Points on a hilly landscape, in no order, each with its height.
From any point a ball rolls to the lowest of the 5 points nearest to it. It stops when none of these is lower. Distance is the straight distance between rows; heights are no part of it.
q113: [ 16 -30  20 -12  23   6  -3  12   4   7  22 -10  -3  -4  -6  -8  15 -21
 -25  13]  height 0.50
q175: [-52  52  44 -13 -25  -6   0  -3  12 -52  34  35  46   6  -2  28   7 -13
  24  -2]  height 1.65
q141: [-15  38  38 -15  -3  -7  -8 -15  11 -32   9  -6   9 -20   8  32   1 -35
  22 -11]  height 1.73
q851: [ 15  37 -31 -20 -22  -5  61 -23  17   4   5  10   8  14  -5 -43  27  37
 -16   2]  height 1.53
q460: [-31  18  36  12 -14  24 -30 -20   0 -15  -2   0  11  -8  -4  39 -38 -41
  19   6]  height 1.39
q927: [-19  33  35  20 -15  -2   4 -45  41   3  -5 -17 -26  -6  27  41  -5  -1
  -6 -22]  height 1.93
q231: [-19  36  16  16  -4   3  -5 -26   9  -8 -11  -3  -1 -17  -2  35 -26 -25
  23   1]  height 1.05
q898: [-32  14  -6  -8 -16  12  29   8   0 -20  -8   4  38  10 -32 -12 -29  23
   5   6]  height 1.13
q137: [ -9  12  66 -22   9   8  -4 -13  16 -21  28  -3  -5  -6  13  15  32 -34
   1  -6]  height 1.88
q104: [ 10 -23  20 -19  14   7   4  22   7 -18  15  -5  -4  -3 -22 -11  53 -20
  -6  15]  height 2.10
q747: [ -4  -6  -2   5   3   8 -10  -3   9   7  -1  -4 -10 -18 -10  18 -13 -24
   0  -1]  height 2.59
q621: [  2  20  45 -21  -6 -19  -6 -50  16  19  21  12 -27   4  27  32  20 -10
  -4   5]  height 1.90
q336: [ 24   5  17 -14   3  -8  10 -35  16  16   3  10  -7  10  10   9  27  -3
  -6  11]  height 1.25
q179: [ -7   9  46  10   4  -5 -54  33 -19  17  16 -15 -11  -6   7  25  -5 -46
  -9 -14]  height 1.89
q890: [-16 -17  -2  27  -8  13  15  34 -17 -32 -17  -8  27   3 -18 -19 -18  19
  19  26]  height 3.07
q532: [  2  14 -20   1   1   4   5  11 -11 -14 -18  13  10  -9 -20  -6  -4   7
  11   9]  height 5.35
q365: [-14   9   3  28   7   0 -45  33 -13  21   2 -18 -22   4  11  34 -35 -13
 -11 -13]  height 1.28
q619: [ 28 -42  10 -35  25   0  -6  17   0  19  17  14  -8  17  -6 -18  49   6
 -29  22]  height 1.99
q361: [ -6  -9  72 -39  15  -5 -14   6   3   0  21   9 -15   8  26   1  30 -26
 -21  -3]  height 3.55
q340: [ 29 -31 -58  -4  13   7  12  -1  -5  -2 -12   2 -17 -14  -2 -41   6   9
   2 -11]  height 1.36
q452: [ -1 -45 -42   7  24  29 -15   9 -19  13   0   9  -6  11  -7 -17 -26   8
  -2   9]  height 2.77
q280: [ 50  22 -22 -24  -9 -11  44  -6  -7   0   1  13   7  10 -13 -41  48  42
 -13  12]  height 3.05
q997: [ 13 -57 -69   3  11  14   5  -1 -18  12 -17   1  -5  -4   3 -26 -24  12
  -1 -20]  height 2.51
q148: [ -5  17 -69   2 -33   9  66 -12  -9  -8  -7  22  17  15 -29 -47  17  15
  -1 -10]  height 3.49
q195: [ 16 -13 -50   8  -5  -6  23 -10 -17  -2 -24  -2  -8 -24  -1 -35  -3  21
  10 -17]  height 0.59
q456: [ 52  22 -27 -29  -6 -21  21 -46   1  21 -10  18 -27  -1  12 -18  31  24
   7  11]  height 1.64
q949: [ -5 -25 -42   5 -15  11   3  -1 -18   1 -30   1   1  -7  -5  -8 -30  15
  14   0]  height 2.15
q261: [  3  10   2 -18  14 -21  22  37  11 -20  20  20  30  -1 -10 -19  51 -15
  15   5]  height 4.11
q15: [ 42   9  -5 -12   1 -10  26   5   6 -19   1   1   9   1 -13 -33  38  24
   0  14]  height 4.12
q190: [ 38  20 -28 -21 -20 -18  47 -18  -2  18 -14  -1  -4  -1  10 -38  13  35
   5  -2]  height 2.01
q263: [  0  13  24 -16   8  -4   7  22  -5 -35  20   5  12  -5  -9  -3  48 -22
  10  10]  height 2.71
q821: [ 12 -38 -54   5   2   3   6  -8   4  11 -22  -6 -10 -18  -5 -19  -6  -3
   2 -21]  height 1.98
q446: [-33  -6  17  37  -1  20 -33   5  -2  12 -12  -9   6  20   1  24 -61  -9
 -10  -1]  height 1.26
q727: [ 49 -31 -19 -15  16   7  11  -3  -2   8   4  11 -24  20 -16 -30  41  16
 -18  25]  height 4.07
q930: [-13  36  22  10  -9 -17 -39 -13  18  27   2 -33 -40  13  34  42 -14  25
 -26 -20]  height 2.21
q333: [-16 -42   5  32  14  40 -22  27 -10 -11   5 -24   2  17  -9  -7 -54  -5
  -1  -1]  height 3.17
q857: [ 41 -32   2 -37  21 -14   4 -11   1  18  15  38 -20  16  -3 -13  76  -4
 -24  28]  height 2.73
q874: [ 19  -2  -8  -5  14 -17  33  42  -2 -14  23  34  31   4 -26 -36  57  -1
   6  16]  height 3.80
q18: [-21  11  45 -13  -8  18 -19  12 -23 -37  16  -2  20   4 -14  32   7 -27
  35  20]  height 1.57
q829: [ 20  24  25 -14  -2  -9  15 -32  30  -3  -8  -8  -4 -13  20   8  10   8
  13   1]  height 1.59
q964: [-24  33   7  33  -3   0 -46  19  -9  21  -4 -25 -14  -1   7  45 -37 -20
 -18 -19]  height 1.31
q790: [ -2  19  42  24   4  -6 -59  21  -8  19   4 -35 -28   6  24  34   4 -25
 -15 -24]  height 1.81
q567: [-47  28 -12  29 -21   8  -7 -30  16  18 -26 -19 -20 -11  21  33 -33 -15
   2 -23]  height 3.83
q631: [ -3   9  31 -14  10   0  -4  -2   5 -26  14  -2  -3 -15  -9  12  37 -31
  13   1]  height 2.25
q209: [ 32  12 -15  -6 -21 -25  34 -44   8  18 -24  -3 -14  -7   5 -24  -5  29
  -6 -11]  height 2.83
q76: [ 28  33   9 -30   2 -28  35 -33   7   1   0  13  -4   6  12  -9  39  32
   8   2]  height 1.41
q777: [  1 -43 -24   5  33  19 -10  23 -13  -4  18  16  -6  -6 -29 -10  22 -12
  -4  19]  height 1.08
q290: [-16 -15   3   5   7   7 -36  20 -15  18  14   5   2   3 -12  17 -35 -26
 -15  13]  height 2.24
q818: [ 22 -23 -23  23  28 -13 -21  30   0  32 -19 -34 -48  15  31  12 -10  26
 -25 -31]  height 2.48
q224: [-38  13  36  42 -27  30 -20  -4   6  -9 -20 -36   5   6   0  17 -62 -23
  17  -4]  height 2.08
q510: [-20 -39 -25  30 -12  18  -2  22 -21 -28 -25 -29  20  -5  -9 -18 -50  22
  20 -11]  height 2.55
q911: [-16  22  20 -10  -6   5  -6   7 -17 -30   5   5  15  -1 -19  10   4 -17
  28  25]  height 3.35
q400: [ 27 -40 -17   7  28  -1  -5  23   4  36   8  -8 -23   2   4 -11 -11   0
 -23  -1]  height 2.69
q132: [  8   3  -2  14  12  -8 -37  27   5  27 -23 -44 -48  20  28  26 -14   6
 -17 -23]  height 2.39
q975: [-25  21  72 -33   7  16 -15   3   5 -34  26  16  -6  -8  10   1  29 -62
  -2 -18]  height 1.54
q564: [-14  28   9  10  -5 -19 -12 -32  32  43 -17 -19 -29   6  36  39   2  22
 -31 -10]  height 3.08
q112: [  0  27 -39 -15 -16  -8  43  -3  -8  -5 -20   5  15 -30 -16 -27 -10  22
  -2 -16]  height 4.82
q622: [ 36 -15  -8 -10  17 -25  -9 -13  14  48   7   5 -21   8  10  -4  15  11
 -26  12]  height 2.67
q205: [-23  40  -9 -13  -6  -4  28 -11  27 -27  25  32  46   6 -18  -3  23  -9
   8  11]  height 2.03
q675: [ 25 -21 -32   1  -3  -6  23 -21  20  27 -27 -11 -19   7  10 -25  -4  15
 -20 -18]  height 2.02
q956: [-17 -26  38   7  -8  29 -21  29 -21 -29  13  -2  15  14 -30   9   4 -15
  12  27]  height 2.36
q965: [-18 -26 -30  13 -16  15  22  21 -25 -24 -20 -15  34   2 -21 -36 -33  40
  11  -1]  height 2.40
q733: [ 17 -17 -17  10  22  -1   0  -5  18  30  -2 -12 -18   0   3  -6  -8   4
 -20  -2]  height 2.30
q319: [ 56  -7 -29 -24  10 -12  16 -26   1  19   1  23 -35   3  11 -21  49   2
 -22  15]  height 2.52
q394: [ -8 -24  -6  13  -4  24  -8  14 -11 -21 -19   0  -1   2 -10   7 -32   9
  22  20]  height 4.13
q187: [-15 -58   3  27  21  56 -12  46 -21 -33   5 -12  13  17 -24 -22 -18   5
  11  28]  height 3.04
q883: [ 19 -36 -47  10  23  -7  -4  33  10  37  -6 -17 -21   2  22 -12 -13  28
 -20 -29]  height 2.58
q197: [ 19 -37 -43   6  32  17  -2  18 -17 -11  -4  18 -10  -2 -21 -25  19   2
   3  29]  height 1.66
q555: [ 25  34  19 -12 -14 -20  28 -47  27   8 -12   4  -3  -4  21   8   1  29
  15  -8]  height 1.78
q658: [-12  -6 -26  23  16  -7 -16  30   8  34 -10 -26 -22   3  19  15 -25   6
 -26 -32]  height 2.43
q783: [ -6  -3 -59  -7 -22   0  50   6 -23  -8 -15  24  21  -3 -22 -52  -2  31
  -8  -4]  height 2.88
q876: [ 30 -41 -54   7   9   3  16  -1  12  32 -10  -9 -24  10   9 -38 -10  15
 -17 -33]  height 2.26
q955: [-40  65  17 -16 -20   0  20 -39  29 -41  24  20  34 -25   6  28 -21  -2
  10 -19]  height 1.86
q120: [ -4   1 -32  -4  -8  -3  30  23 -21 -13  -7  37  27   3 -27 -34   6  26
   2  24]  height 4.68
q36: [ -7  33 -47 -10 -16   3  54  -6  -8 -10   2  31  26   8 -24 -35   8  11
  -1  -1]  height 4.15
q61: [-25 -13  33  22 -10  31 -15  15  -6 -27   2 -24  16   6 -24   5 -39 -12
  13  20]  height 1.75
q13: [ 29  26  16 -16   3 -25  17 -53  20   5  -1  18 -12  -1  12  23  19  10
   6   7]  height 1.60
q540: [  0 -29 -54  16 -18   0  -3 -12 -17   1 -28 -11  -3 -10  -2 -16 -36  15
  15 -18]  height 2.06
q740: [ 54   0 -15 -15   0 -16  30 -24   3   6 -15   3 -11   2   1 -34  15  32
  -4  14]  height 2.09
q812: [  9 -48 -81  19 -30   5   0 -15 -28  12 -21 -13  12   0  -7 -15 -33  35
  16 -33]  height 2.18
q895: [ 41 -40  -3   9  34 -11 -34  42 -10  27   7 -17 -33   4  16  -1  -5   5
 -16  -3]  height 2.50
q724: [  9  39  38  -8 -12 -15   5 -47  32 -18   6  -4  -4 -14  29  38   5   2
  17 -14]  height 1.69
q589: [-17   3  27  -8  -7 -16   4  45 -12 -27  33  40  46  15 -15  -8  38 -27
  20  31]  height 1.67
q106: [ 15 -33  32 -29  16 -10  -5  14   4  12  20   1  -9   6  -2  -9  38  -8
 -23  17]  height 1.63
q249: [ 12 -45 -17  24  21  10  10  54 -35 -20  21  34  26  26 -30 -24  34  11
  23  38]  height 2.60
q731: [  4  15  22   3  -2 -10 -10 -35  31  31   5  -6 -20   6  25  25   0   8
 -24 -10]  height 2.37
q591: [-15 -30 -10  12  12  15 -22  14  -8  16   7   1  -1   5  -9   7 -43 -16
  -9   9]  height 1.91
q881: [ -7  28  -1  -8  11  -7   4   9  -6 -12  -3  14  11 -20 -14   7  -5  -4
  18  17]  height 4.95
q6: [  1  40  26  -8 -14 -23   3 -69  41  13  15  26 -36 -23  34  51  30  -9
   6 -29]  height 1.83
q537: [-24  41 -13  -6 -11 -13  22 -17   8 -10 -14   7  20 -23  -1  15 -22   6
  17  -2]  height 0.76
q431: [-15  16 -37   0 -24  12  45   9   8 -20  -5  35  43  27 -22 -31  12   2
   9  10]  height 4.19
q962: [ -3 -70 -23  22  41  50  -8  37 -27 -17   0  -7  10  17 -17 -48 -13  13
  11  23]  height 2.75
q469: [ -9  12 -18   1  -7  -3   2 -24  11  10 -24 -14  -5 -16   8  13 -20 -18
   7 -11]  height 2.99
q272: [-36   3  -5  12 -32  -5  25  -9  -2 -16 -23 -17  35 -13 -10  -4 -63  25
   8  -9]  height 4.67
q182: [-42  58  12 -16 -15  -3  18 -15  27 -42  30  32  39   0  -3  21   6  -6
  13  -7]  height 1.85
q322: [ -9  44 -47   8 -32   5  60 -14  12 -27   1  33  39  16  -7 -35  17  -4
  27   3]  height 4.30
q807: [-24  -1  40  25 -11  31 -31  -4  -6  -5 -10 -15  16   8 -14  27 -46 -28
   3  15]  height 1.06
q297: [-18   0 -56  -1 -49  14  60  -9 -12 -17 -17  19  28  30 -24 -40   0  25
   7  -8]  height 3.92
q62: [ 29 -27  12  23  21   6 -59  37  -7  27   9 -30 -37  13  17  20  14 -21
 -11 -16]  height 1.24
q837: [ 43  42 -12 -29  -8 -30  27 -59   4  20 -11  24 -27 -11  18   5  23  22
   6 -10]  height 1.95
q2: [ -5   2  16   0  -4   7   0  29 -15 -33   3   1  32   5 -36   4  10  -9
  16  29]  height 3.84
q417: [  7   3  49 -18   3  -3  -4 -31  20   2  12   4  -1  10  18  15  37 -12
  -8  11]  height 1.62
q151: [-33   9  35  28 -32  17  -9   1   4 -27 -21 -31  18 -10 -10  20 -58 -13
  22   3]  height 3.72
q830: [-13  24  11  19  -1  -2  12 -38  36   4 -15 -26 -11 -19  20  22 -10  -7
  -3 -13]  height 2.86
q811: [ 50 -46  -5  -9  39  -9 -23  32 -14  32  20  -7 -17   8  10 -14  27  14
 -22   9]  height 2.27
q748: [  9  15 -23  -6  12 -10  43  25   5 -11  11  26  21  -2 -21 -38  35   7
  -9  13]  height 5.39
q507: [ 16  -6  26 -46  17 -20  -2 -23   5  28  25  31 -31  -5  17   4  45 -19
 -20  11]  height 2.41
q711: [ 26 -17 -16   2   8 -20 -15  22  13  54 -15 -11 -34  11  26   3  -8  28
 -25 -10]  height 2.61
q100: [  1  43  32  13 -16 -22   3 -63  37  12  -8   3 -30  -2  46  46   4  10
   2 -19]  height 1.77
q629: [ 43   0 -17  -9   9  -2  22   8  -1  -8   1  11  -4   4 -21 -42  64  25
  -2  21]  height 4.58
q786: [ 32 -16  28  -5  10 -27 -30  10  -1  29  11  -5 -27   1  20  16  23   4
 -20  11]  height 3.06
q105: [ -6 -19  14  19   0   5   2  48 -24 -25  10  22  38  12 -28 -12  26  -2
  22  32]  height 2.05
q453: [-15  46  55 -30  -9 -14  -1 -13   7 -41  32   4   7 -18   8  25  20 -23
  34 -13]  height 1.79
q308: [ -3 -70 -48  24  17  39   2  18 -31 -28 -12 -19  10  10  -9 -41 -23  30
  10   3]  height 2.44
q793: [-20  34   5  -8  -9 -12  10  -4  -7 -23  -2   4  23 -12 -16  18 -18   3
  23  12]  height 3.78
q392: [ 17  -8  17  -9  21   1   3   0  20   7  12  -5  -7  -5  -2   0  19  -7
 -18  11]  height 2.45
q135: [ 34 -16  -5 -35  17 -11   1  -9   6  34  16  32 -20   4   2  -2  51  -5
 -21  13]  height 2.29
q902: [ -9   9  67 -47   1  -8  -9 -31  20  -2  23  26 -17   5  28  13  38 -18
   0   1]  height 1.97
q918: [-11 -32  -1   6  21  22 -31  32 -28  12  18   5  -5   3 -21   2 -20 -16
 -11  19]  height 2.63
q70: [  2 -43 -81  17 -13  12  -2 -17 -13  26 -14 -18   5  -5   2  -3 -33  18
   4 -39]  height 2.16
q157: [-29  -2  64  20  -7  30 -41   8 -17 -14  12 -15  23   8 -12  15 -27 -37
  -2   3]  height 1.30
q732: [ -1 -22   3   4   7  16   0  46 -21 -20  10  22  15   5 -30  -1  48 -19
  10  25]  height 2.38
q568: [ 16 -25 -15   3  33  15   1  25  10   4   3   1 -13 -11 -11 -17  14 -11
  -9  12]  height 2.53
q534: [  0 -39 -50  14  -8  12  10   8 -29  -6 -18   1   3   1 -10 -33 -20  39
   9   4]  height 2.28
q938: [  9 -58 -66  13 -15   9   7 -11 -42  -3 -17 -15  17   1  -3 -28 -33  38
  18 -16]  height 2.32
q661: [-12   5  -7   1  -2  14  -7  -8   1 -13  -8   2   9 -10 -10  22 -20 -10
  16  17]  height 3.86
q983: [  5  27 -50   7 -17   4  59  -2   9  -8  12  37  22  21 -22 -50  25   5
   4   2]  height 4.18
q771: [ -9 -17 -60  -2 -33   3  36  -8 -29  -1 -11   8  33 -13 -21 -32 -21  40
  -6 -13]  height 2.66
q512: [ 41   7  -3  -4   6  -6  19 -22  14   7  -6  -8 -10  -9   2 -21  19  11
   6   6]  height 0.79
q766: [ 17  47   5 -28  -5 -15  48 -14  14  -9   4   5  17  -4  -4 -23  14  31
  -1  -5]  height 1.33
q511: [ 18  -1  18   1   3 -26 -33   6   4  34   2 -23 -33  21  29  27  10   3
 -20   6]  height 2.49
q347: [-23   8  50   0   9  -5 -38  16 -12   9  24  -9  -3 -20  -1  16   0 -49
 -18  -9]  height 2.42
q92: [ 15 -10  51   4   8 -20 -42  27  -8  19  12 -25 -27  -5  26  16  15 -20
 -16  -5]  height 3.21
q539: [-16  16  23   6 -27   9  -3  -5  -7 -23 -12  -8  19  -3  -9  15 -30  -2
  30  15]  height 4.28
q947: [-25  24  35  11  16   1 -15 -16  16  10  11 -11  -2 -16   9  29 -17 -36
  -9  -5]  height 2.19
q448: [-30 -15  -8  18 -27  14 -12 -22   0   0 -42 -22   4  -2   6   9 -47   9
  20 -13]  height 2.54
q199: [ 18  55  26 -19  -9 -24  31 -43  26 -21   2   5  -3 -13  12  21   2  23
   7 -17]  height 1.71
q888: [ -8  10  36 -19  13   2  -4  19   6 -32  18  10   8  -1   1  -4  57 -34
  14  12]  height 2.07
q206: [  6   7 -18   4   1 -21 -10  -8  27  39 -21 -28 -31   7  29   1 -11  24
 -41 -26]  height 2.72
q558: [-29  12   4  11 -17  -5   5 -13   0   3 -33  -8  13 -10   9  24 -37   3
  26   3]  height 5.33
q886: [  9  32  26 -25  -7 -20  13 -10  16 -36  16   8  20  -8   9   4  32   6
  10  -6]  height 1.80
q657: [ 28  -1 -27  -5  12   2  10   3   5 -17 -10  -1  -7 -15  -9 -20  13  12
  -2   7]  height 3.50
q343: [  1  27 -13 -19   8 -11  28   1   4 -12  -8   1  15 -20  -7  -8   5   1
   5   4]  height 4.01
q861: [ -9   6   3  -3   0  -8  27  30  -6 -11  23  41  50  19 -31 -16  23 -10
   3  24]  height 2.81
q78: [-42  -1 -31  16 -18   2 -19 -12  16  23 -27 -23 -12  -6   7  23 -38 -11
  -7 -26]  height 1.96
q325: [-16  31  47  23   5 -21 -35   9  12  24  11 -22 -20  -4  21  37  -4  -5
 -29 -12]  height 1.84
q97: [ 12  32  28  -7 -11 -19   6 -66  25  12   1  12 -21  -8  29  30  20   6
  10  -1]  height 1.74
q450: [ 18 -48 -37   5  47   7 -17  44 -20  29  10  -4 -13   0  10 -14 -29   9
 -15  -6]  height 2.74
q200: [-29 -12 -11  20 -10  14 -17   1  -3  18 -21 -10  -5  10  -1  15 -53 -15
  -4  -8]  height 1.37
q258: [ 10  24  50 -14   1  -5  -6 -32  21 -14   8 -10  -4 -12  16  22  15 -15
  10 -11]  height 1.70
q407: [ 19 -26 -51   6 -17 -11  10 -17  12  50 -22 -29 -20  11  21 -12  -5  31
 -35 -48]  height 2.31
q526: [-10 -34  14  13  21  17 -48  42 -28   2  22 -10   5  24  -9   8 -44 -13
  -8  12]  height 2.33
q420: [ 50 -32 -12 -11  20  -1  15  22  -4 -16  13  14 -10   9 -12 -33  69  10
  -4  19]  height 4.84
q363: [ 45 -61 -40  19  57   8 -28  49 -20  27   6 -30 -35  10  17 -11   0  16
  -5 -10]  height 2.65
q828: [ -7 -37 -55  13   9  12   1   7   4  27 -12   1 -10  -6   6   0 -32  -2
  -8 -15]  height 2.11
q501: [ 13   5  34  18  -2 -13 -52  21   4  15  -1 -28 -37  17  19  29   4  -6
 -19 -11]  height 2.14
q11: [-44  45  27   2 -20  -5   1 -28   3 -21  -6   3  31  -9  -4  35 -44  13
  28   3]  height 4.85
q376: [-12 -47 -16  27  18  13  11  40 -19 -29 -12   4  32  13 -18 -38  -5  45
  13  27]  height 2.62
q216: [ 34 -20 -73   3 -21  -2  22  -1 -31   9 -16   1  -6 -23  -8 -40 -12  31
  10 -25]  height 1.17
q654: [-19  58  -6 -21 -13   3  44 -32  27 -30  11  22  44  -9  -2   4  -7   3
   3 -15]  height 2.00
q910: [ 37 -47 -22 -10  32  -6   6  14   8  32  10   4 -20  15   9 -25   6  26
 -26   5]  height 2.68
q64: [-38  23  64 -25   0  27 -32   7 -23 -39  19  25  16   0   6  20  23 -59
  21  -3]  height 1.47
q225: [-32  13  57  -8 -13  12 -36  -5 -12 -31  19   4  21   5 -14  27  -1 -53
  28  10]  height 1.44
q196: [ -7  -7 -32  -7 -30  -9  13 -14 -13  -3 -31  -3  18 -18  -8  -7 -38  20
  13  -5]  height 3.03
q702: [ 16 -12  35 -39   2  -2   7  -2  13 -13  13  12  -8  11   5  -8  54  -4
   5  15]  height 2.04
q222: [ 42   3   2 -11   4 -17  24   7  -5 -12   9  17   4  15  -9 -26  74  18
  10  17]  height 4.47
q399: [-24 -29 -48  11 -20  13  47   6 -36  -6   4   2  43   5 -26 -52 -15  47
  -5 -12]  height 2.47
q860: [  3  -2 -13  -3   6   0   6  10 -16 -19  -3  15  15  -5 -25  -8  13 -10
  20  24]  height 0.49
q17: [ -6   3 -37 -14 -21  -3  31  -2 -20  -7 -21  22  32  -5 -13 -16 -12  25
   6  -2]  height 3.81
q282: [-20  12  -3   1  -5   5   9  11 -15 -23   0  12  33   0 -23   6 -14   6
  11  22]  height 5.34
q775: [-13 -17   5   0   4  28 -16   9 -11 -13   7   5   1   6 -26   7  -7 -18
   9  23]  height 4.02
q329: [-14 -10  50  28  -3  16 -67  34 -31  12  13  -7  13  14  -1  29 -41 -20
 -10   3]  height 1.61
q142: [-42  27  16  30  -8   6 -38  -6   6  17  -4 -15  -7   3  12  39 -43 -25
  -8 -12]  height 1.58
q817: [ 25   4 -26  -3  -3 -16   9 -50  30  38 -22   3 -26   7  31   4   5  10
 -15  -6]  height 3.91
q38: [-32  30  11 -18  -5 -20  13  13   1 -36  31  30  49   8 -13   3  17 -11
  15  16]  height 1.92
q246: [ 25  34   0  -8 -11 -18  16 -60  23  22 -13   7 -26  -3  29  23   8   9
   2 -12]  height 2.34
q506: [-17 -28 -47  21 -39  -2   3 -15 -17  14 -39 -18  11  -8  -6   0 -43  23
  21 -26]  height 2.12
q28: [ 11 -32 -51   3  14  12  -2   9  -7  -4 -19   8  -8 -13 -10 -31  -2   7
   3   8]  height 2.17
q295: [-10  15  60  -2   0 -19 -19 -13  15  21  24 -16 -17  -4  27  27   5  -8
 -18  -4]  height 2.35
q784: [-36  33  30  20 -34  10  -3 -25   5 -16 -38 -22  15  -5   7  33 -57   2
  36   2]  height 6.40
q683: [-10 -20  18 -11  19  17 -19  22 -11 -13  20   8  -2  -7 -17   2  20 -36
 -13  11]  height 2.23
q115: [  1   2  39  16  22  18 -81  11   3  16  -4 -51 -40  26  11  35   8 -29
 -44 -32]  height 2.70
q372: [-29 -12  13  26 -16  22   0   7 -14 -29 -26 -34  12 -11  -9   2 -59  11
  20   3]  height 2.97
q218: [-18   9  21   6   0   7 -24  -9  -5   3  13  -3  -1  -3 -12  25 -22 -38
   8  10]  height 2.13
q393: [ 55 -13 -52 -19  -7  -4  21 -42   4  37 -30  11 -41   6   9 -36  15  18
 -10  -6]  height 2.22
q317: [-12  17  33   6  -1  -2  -8 -23  24   1  14 -11  -8 -12   8  22   9 -30
  -3 -10]  height 1.94
q481: [-30  15   9  22   0  10 -25  -4   5  13  -7  -7  -8  -6  -8  24 -36 -25
  -2   8]  height 1.82
q16: [-31  26  47   9 -15  10  -9  -6  -5 -34  -6 -15  22  -7 -14  24 -45  -5
  28  17]  height 2.76
q712: [ -7   6  58 -25   2 -30 -32 -11  -1  28  25  16 -32   5  36  28  30 -18
 -17   3]  height 2.56
q940: [ -8   6  -3  21  11 -18 -14  10  24  36  -9 -27 -19 -10  20  17 -23  -5
 -30 -18]  height 2.46
q606: [ -6 -37 -16   4  12  28  -8  12 -18 -15 -11   4   0  13 -12 -18 -23   4
   6  25]  height 3.42
q544: [-11  28  36 -30  -1  -5   0  12  10 -48  17   4   9  -9  13   7  49 -24
  24   1]  height 1.87
q162: [ 27  -9   2   3  16 -18 -23  19   9  34   7 -17 -27  -1  24   9  -5  12
 -27  -9]  height 2.57
q941: [ -3 -17 -14   5  15  10 -28  22  -1  16  16  -2  -7 -16 -21   1 -16 -21
 -14   9]  height 2.64
q139: [ 11   6 -39   2   7  -5  40  35 -11  -7  14  32  31  10 -33 -45  35  15
  -1  21]  height 4.35
q188: [-10   9  25  25  12  -8 -39  27  -1  21  18 -24 -17 -16  10  29 -11 -26
 -21 -20]  height 1.43
q968: [ -8  18  68 -22  -3  -3  -8 -41  20  -1  22   9 -12   0  34  36  18 -23
   2 -20]  height 1.76
q897: [-37  38 -13  17  -5 -12 -26 -19  21  27 -23 -35 -33  -9  31  33 -40   6
 -31 -35]  height 3.02
q499: [-12  16  86 -12   7 -18 -22  10  -5  11  30  -5 -12  -5  28  16  12 -34
 -19 -11]  height 2.89
q458: [ 18  -3 -32   2  -4  -6  19 -18   4  -2 -25 -12  -6 -18  -1 -18   0   6
  -2 -16]  height 1.48
q633: [-51  32  53 -14 -20  -8  -4  32  -8 -43  37  38  47  14   2  11  25 -33
  30  10]  height 1.56
q928: [  9  13 -44 -11  -4  -5  49  12 -16  -3  -7  15   8  -7 -10 -47  -1  29
  -6  -8]  height 3.54
q914: [  6 -31 -31  19  35   3 -32  53 -21  28   2 -14 -17   5   9   2 -21  -4
   0 -11]  height 2.90

For each start below, name the point where the ball stops.
q956 -> q807
q818 -> q365
q137 -> q807
q910 -> q113
q363 -> q113
q400 -> q195
q622 -> q113
q712 -> q512
q897 -> q807
q511 -> q365
q941 -> q807

Call two points neighbours if one is among the 5 nearest of the other. Go from one point of each pair to the other, from neighbour to neighbour, staying as low as possible. Name the highest point that can't be avoided.
q807 / q365 -> q142
q807 / q537 -> q955
q195 / q113 -> q702
q195 / q231 -> q141
q195 / q860 -> q732
q512 / q766 -> q13
q231 / q807 -> q460
q195 / q512 -> q458
